Each row is a point on a landscape with many peaks, with its height.
A climber steps from a point to the highest of its 4 nearest points, and stops where none of them is higher. Distance is the straight distance between rows; heights are no part of it.
K458 h=436: [130 143  95 139 119 113 166 131 116 149 119 167 100 118  54 140 171 146
  56 118  97 105 107 123 125 132]
K345 h=563: [121 142 171 179 139 148  66  90 124 157 126 161 152  96 128 154 115 185
 130 222  97  98 123  79 126 152]
K720 h=401: [151 137 144 140 103 119 121 173 156 100 118 148  80  65  53 172 129 130
  80 152 120 112 171 127 152 177]
K195 h=268: [124  93 101 100  68 151 126 100 149  69 141 115 131 150 147 120 116  93
 190  53 189 145 144 152 117  87]
K956 h=532: [144 117  95 160 113  83 144 167  96  65  76 115  61  86  28  89 150  90
  96 152 154 118 145 142 130 165]
K717 h=461: [116 139 104 124 117 135 156 143 126 124 129  76 143 145 165  99 120  86
 144 125 133 163 136 128 166  98]
K882 h=196: [116 119  88 154  97 175 125 134  87  90  72  86 172 131 143  98  86  96
 173 123 160 156 113 165 133  73]
K101 h=729: [149 118 131  27 191 122 126 111 126 154 168  53 142 133 125 124 168  91
 140 146 140 146 149  62 115 144]
K432 h=751: [159 133 154  70 157 167  87 164 156 127 159  68 136 120 189 128  97  86
 159 184 160 145 162 109 145 137]
K165 h=548: [108 105 103 125  99 127 151  97 138 113 134 171 123 151 175 142 147 150
 115  61 111 109  88 170  92 119]
K741 h=323: [124  94  83 166 113 146 166 123  88 120  56 168 146  96 112  99 110 120
 128 127 144 113  94 188 110 116]
K628 h=220: [109 135 101 101 173 123 147 119 143 117 166 100 118 171 201 155 175 133
 170 108 101 128 108  88 100 104]
K7 h=475: [163 129 167  51 171 157  97 129 156 113 163  75 147 102 169 122 125  91
 149 173 160 138 169  99 141 161]
K328 h=592: [120 135 191 152 131 147  75 121 153 155 149 167 142 117 143 159  93 186
 123 173  97 104 132 111 121 149]
K931 h=631: [130 146 210 145 159 133  85 106 144 147 164 139 144 141 166 157  90 180
 141 157 108 116 145 108 132 166]
K71 h=547: [116 163 156 141 126 118 130 138 141 157 145 130 147 144 152 103 117 158
  89 122  89 152 141 133 144 111]
K22 h=402: [135 131  90 103 147 147 142 132 138 118 151 101 137 164 185 118 150  99
 162 116 137 143 122 103 112  93]
K315 h=537: [151 117 124 153 119  91 145 168 114  95  93 124  69  92  31 118 150  99
  76 145 127 117 149 149 150 158]
K277 h=572: [138 147 189 135 152 147  77 127 157 139 155 120 154 119 191 136  93 156
 155 172 114 116 154  98 131 149]
K299 h=661: [124 158 173 100 142 114  97 126 158 144 164  97 143 145 183 113 102 139
 142 147 121 152 155 104 141 133]
K959 h=481: [129 148  88 170 125 123 168 130 107 136  78 157 135 103 109 105 125 140
  91 121 107 128 107 160 135 114]
K522 h=344: [116 154  99 153 125 124 152 130 136 139 112 115 155 136 154  88 112 122
 140 108 124 157 114 152 152  87]
K293 h=534: [161 138 179  71 176 111  94 101 124 128 173  71 127 154 169 137 122 129
 168 133 139 176 155  94 128 163]
K645 h=615: [140 137 120  68 191 107 129 115 125 148 166  72 132 163 164 130 163 100
 169 150 128 153 139  71 122 132]
K373 h=409: [128 149 167 126 112 101 128 135 128 147 146 170 108 125  81 135 146 162
  80 121  89 139 140 121 126 149]
K20 h=347: [127  96  83 166 105 171 156 106 111 105  78 183 136 105 114 106 120 140
 123  95 154 102  96 184 109 148]
K877 h=617: [100 131 212 126 118 114  77  95 118 159 162 187 127 156  94 178 117 184
 114 155 117 105 130 103 128 171]
K619 h=441: [149 141  85 161 116 113 161 153 112 111  96 154  62  91  42 123 160 119
  86 127 138  94 120 117 131 138]
K236 h=468: [133 158 118 146 119 100 157 134 115 174 106 152 113 113  80 106 134 159
  65 117  89 135 120 141 140 125]
K259 h=392: [137  85  80  67 119 148 145 118 166  99 145  86 125 141 158 136 155  63
 172 108 182 101 126 100 110  92]
K867 h=619: [130 149 176 131 121 127  98 149 161 150 146 125 155 114 187 130  91 152
 121 137 117 134 143 143 139 146]
K33 h=515: [114 163 136 110 167  99 145 121 128 151 149  88 143 177 177 121 145 116
 153 125 102 150 133  96 123 119]
K672 h=589: [138 100  75  45 177 124 138 112 141 155 154  89 137 138 143 145 178  75
 154 139 160 108 114  72 106 113]
K478 h=590: [108 115 185 157 133 135  75  89 126 160 133 187 137  99  97 181 127 199
 130 204 108  84 130  64 131 150]
K218 h=420: [148 127  87 163 108 114 146 125 123  94 100 176  84  98  50 143 184 115
  87 103 137  79  91 119 118 155]
K63 h=381: [138 113  72 160 113 142 133 124 123  66  95 173  53  98  69 129 165 115
 102 110 147  68  94 138 115 165]
K224 h=669: [129 137 211 118 162 103  99  95 128 148 167 122 143 176 171 144 103 173
 159 140 111 146 149  99 131 142]
K712 h=642: [143 124 114  29 208 114 117 120 120 147 155  74 144 158 153 154 168 106
 162 145 127 138 141  61 105 136]
K564 h=614: [112 150 112 147 134 108 146 128 114 169 139 166 120 145 104 147 158 189
  91 105  84 110  88 115 107 120]
K655 h=408: [141 136 168 162 104 150  81 154 148 142 115 175 110  74  82 186 132 169
  82 175 118  98 153  91 129 172]
K537 h=346: [141  89  96  70  80 152 125 104 151  91 143  96 116 141 128 129 127  57
 199  72 200 116 131 126 123  80]
K343 h=588: [121 143 194 143 134 131 108 138 160 170 138 148 149 105 141 131  98 174
  94 144 122 125 148 126 143 160]
K365 h=230: [134  95  98 110  71 174 114 124 127  64 112  98 155 129 146 124 107  70
 200  71 184 123 119 148 130  90]
K815 h=311: [106 104  87 172  97 179 122 133  88  85  74 115 184 128 155  97 102 110
 180  99 175 125 114 178 110  97]
K285 h=271: [116 123  87 168 118 153 152 138  91 139  62 114 168 126 124  84  79 107
 124 137 132 150 104 180 121 101]
K671 h=289: [131  93  93 176 109 144 131 139  78 124  55 125 181 117 102  69  72 115
 141 131 157 149 115 199 123  98]
K692 h=404: [155 134 162 137  89 120 113 168 149 137 130 160  86  88  71 183 143 143
  82 167 116 110 164 110 148 182]
K84 h=753: [121 146 164  78 201  84 116 110  95 153 154 115 144 197 154 166 130 148
 188 135 104 155 135  87 106 129]
K272 h=48: [106 120  88 159 105 170 144 130 108 115  92 120 164 120 152 101 115 101
 154 100 145 131 116 152 125  72]
K124 h=309: [110 109  81 103 135 127 140 125 155 122 152 106 137 163 190 143 152 107
 157 110 140 136 118 109 118  95]
K621 h=662: [115 137 151 141 120 132 127 163 138 144 136 111 142 123 158  86  91 134
 107 129 125 158 151 182 159 111]
K411 h=415: [162 127 136 137 105 102 143 187 133  82  99 127  60  81  49 134 115  94
  77 154 130 106 163 149 151 171]
K296 h=587: [130 138 123 148 105 108 159 146 143 133  90 143 121  95  88 100 122 141
  68 131 110 134 132 171 151 142]
K117 h=411: [133 118  72  88 133 148 149 123 144 119 146  83 132 143 170 113 161  61
 167 142 147 137 123  94 132  85]
K237 h=450: [129 133 187 130 100 113 109 141 152 153 134 184 105  96  78 184 139 171
  78 171 121 122 150  94 135 175]
K676 h=322: [109 151 124 142 156 115 147 122 137 149 149 140 131 168 159 134 161 162
 141 107  87 133 111 110 101 103]
K709 h=783: [104 161 135 135 146  94 133 119 105 169 147 168 131 173  97 174 148 188
  99 124  77 101  91 107 105 129]
K897 h=823: [104 104  98 136  93 145 140  84 126  93 111 146 137 136 170 104 122 129
 154  49 166 131 104 188 119 115]
K402 h=379: [131 109  81 149  98 149 148 112 122 122  96 188  97  98  93 135 148 145
  86  98 122  86  90 162 108 122]
K184 h=564: [125 127 124 126 101 152 133 161 125 119 122  63 162 151 155  70  96  63
 159 149 159 180 139 154 158  81]
K171 h=618: [146 106 112 150 113 104 131 178 112  97  78 143  77  86  38 108 121 110
  81 159 142 135 147 171 162 166]
K326 h=694: [113  98 100 172  89 175 136 105 130  91  82 160 155 116 155  94 100 136
 163  64 172 123 112 201 126 102]
K79 h=670: [ 95 135 198 120 167  75 102  90 105 167 167 142 127 183 141 148 104 188
 145 135  97 145 132  98 116 151]
K893 h=87: [102 116  88 153 115 137 159 114 118 121 122 125 149 138 165 106 135 129
 148  90 127 122 107 148 119  92]
K362 h=665: [141 127 123 154 108 122 167 167 115 137 102 137 123  99  83  88 102 122
  89 135 116 145 127 188 156 122]
K262 h=334: [165 115 172  30 194 146 110 125 142 140 186  67 140 108 130 121 149  80
 134 146 158 143 158  78 139 168]
K34 h=728: [134 126  93 154 124 106 151 155  97 114  68 147 112  94  56  83 115 111
  89 143 123 116 105 180 150 134]
K794 h=484: [143 137 130 148  90 104 146 154 121 106 119 131  75  94  45 148 150 122
  75 134 120 126 150 117 150 162]
K286 h=539: [121 142 151 143 123 105 144 139 148 156 119 137 110 102 103 112 107 144
  70 127 104 134 132 158 153 138]
K449 h=602: [104 135 209 155 142 142  63  86 130 149 144 163 139 125 142 189 103 188
 148 178 105 104 128  93 117 161]
K571 h=357: [ 91 104  88 134 100 130 141 101 152 107 150 131 125 157 184 139 138 121
 162  81 129 132 112 147 112  84]
K496 h=528: [115 149 177 138 119 111 109 141 150 158 146 163 130 109 104 157 111 170
  79 151 111 123 151 126 147 158]
K730 h=388: [147 100  85 159  97 130 151 122 130 105 105 195  60 100  68 157 174 130
  95  91 128  64  89 158  89 162]
K422 h=218: [115 160 102 150 146 113 149 120 137 140 139 120 144 152 177 127 129 134
 129 102  94 141 116 119 117  96]
K549 h=241: [130  84  77 162 107 171 109 156  61  86  62  87 203 129 128  86  72  87
 192 101 163 164 131 172 118  89]
K521 h=586: [137 140 141  71 176 130 118 123 134 133 167  64 131 154 170 113 135  77
 162 139 149 164 150  85 139 138]
K824 h=585: [117 122 210 144 124 129  76 111 147 159 161 170 139 119 124 176 117 209
 130 165 107 109 142 103 132 169]
K393 h=382: [122 137  96 156 128 132 161 109 133 139 118 158 134 123 132 138 149 152
  96  99  97 110 103 155 108 108]
K390 h=333: [135  92 117 146  89 133 129  85 105 117  85 194  84 108  82 113 146 143
 107  71 167  99 103 193  93 163]
K86 h=790: [149 131 113  73 139 153 128 159 133 130 151  42 140 134 147  93 118  63
 133 159 169 162 160 118 157 104]
K247 h=460: [152 149 130 143 112 103 155 145 119 137 122 149  79 105  37 147 160 145
  71 127 105 118 135  95 136 143]
K905 h=339: [124 109  79 115 109 155 145 118 153  82 127 109 143 139 177 130 143  84
 179  91 162 111 118 124 120  76]
K443 h=473: [152 151 185  99 165 132  79 116 150 110 175  97 137 123 203 139  94 133
 176 159 128 140 158  95 133 170]
K457 h=675: [ 93 139 200 121 154  84 100 108  76 171 168 165 122 187 110 176 135 198
 142 145  80 114 116 103 111 132]
K65 h=362: [147  93  81  71 131 133 137 123 165 102 164  99 111 171 175 158 156  84
 167 107 161 125 116 102 104 101]
K261 h=696: [117 145 209 127 169  88 102 112 119 167 167 124 132 175 141 145 127 183
 145 134  89 148 132 101 119 147]
K351 h=718: [137 149 153 103 129 137 122 155 165 116 166  75 140 133 192  88 110  89
 141 156 142 161 157 137 156 121]
K257 h=686: [119 168 138 147 132 102 150 117 134 171 138 149 127 129  98 137 141 171
  86 124  89 126 127 118 119 125]
K560 h=744: [115 137 127 148 132 123 145 155 124 143 123 111 145 121 131  93  76 124
  97 118 108 156 141 181 161 109]
K283 h=754: [117 130  81 123 119 156 149 131 127 102 129  93 156 150 176 111 132  73
 181 116 152 147 119 116 127  81]
K187 h=570: [123 144 197 128 135  97 105 128 137 168 159 156 137 148 120 135 110 178
 114 129  88 147 129 122 124 150]
K381 h=373: [124 120  92 134 118 153 134 146  87 107 104  66 160 146 160  83 108  59
 164 137 147 168 137 147 156  70]
K211 h=497: [117 110 104 135 127 121 130 118 122 145 133 174 105 146 105 167 163 160
  81  82  89  80  80 134  95 123]
K382 h=516: [123 145 107 107 151 115 148 132 130 123 139  68 142 145 173 100 140  89
 157 129 142 181 144 113 155 101]
K473 h=399: [140 101  77 159 119 131 153 113 108  99  70 194  91  86  73 124 155 114
 104 118 144  89  85 158 113 151]

For each start below, name the point where the climber stops.
K478 => K261
K345 => K261
K402 => K34
K247 => K34

Call two points neighbours if one is among the 4 nearest of the other. Go from one point of each pair to the other, from neighbour to neighbour, staying as high as possible. Name the lowest point that can't be avoided.
K897 and K86 => K393
K84 and K101 => K521
K261 and K560 => K867
K709 and K84 => K457
K86 and K84 => K299
K34 and K560 => K362
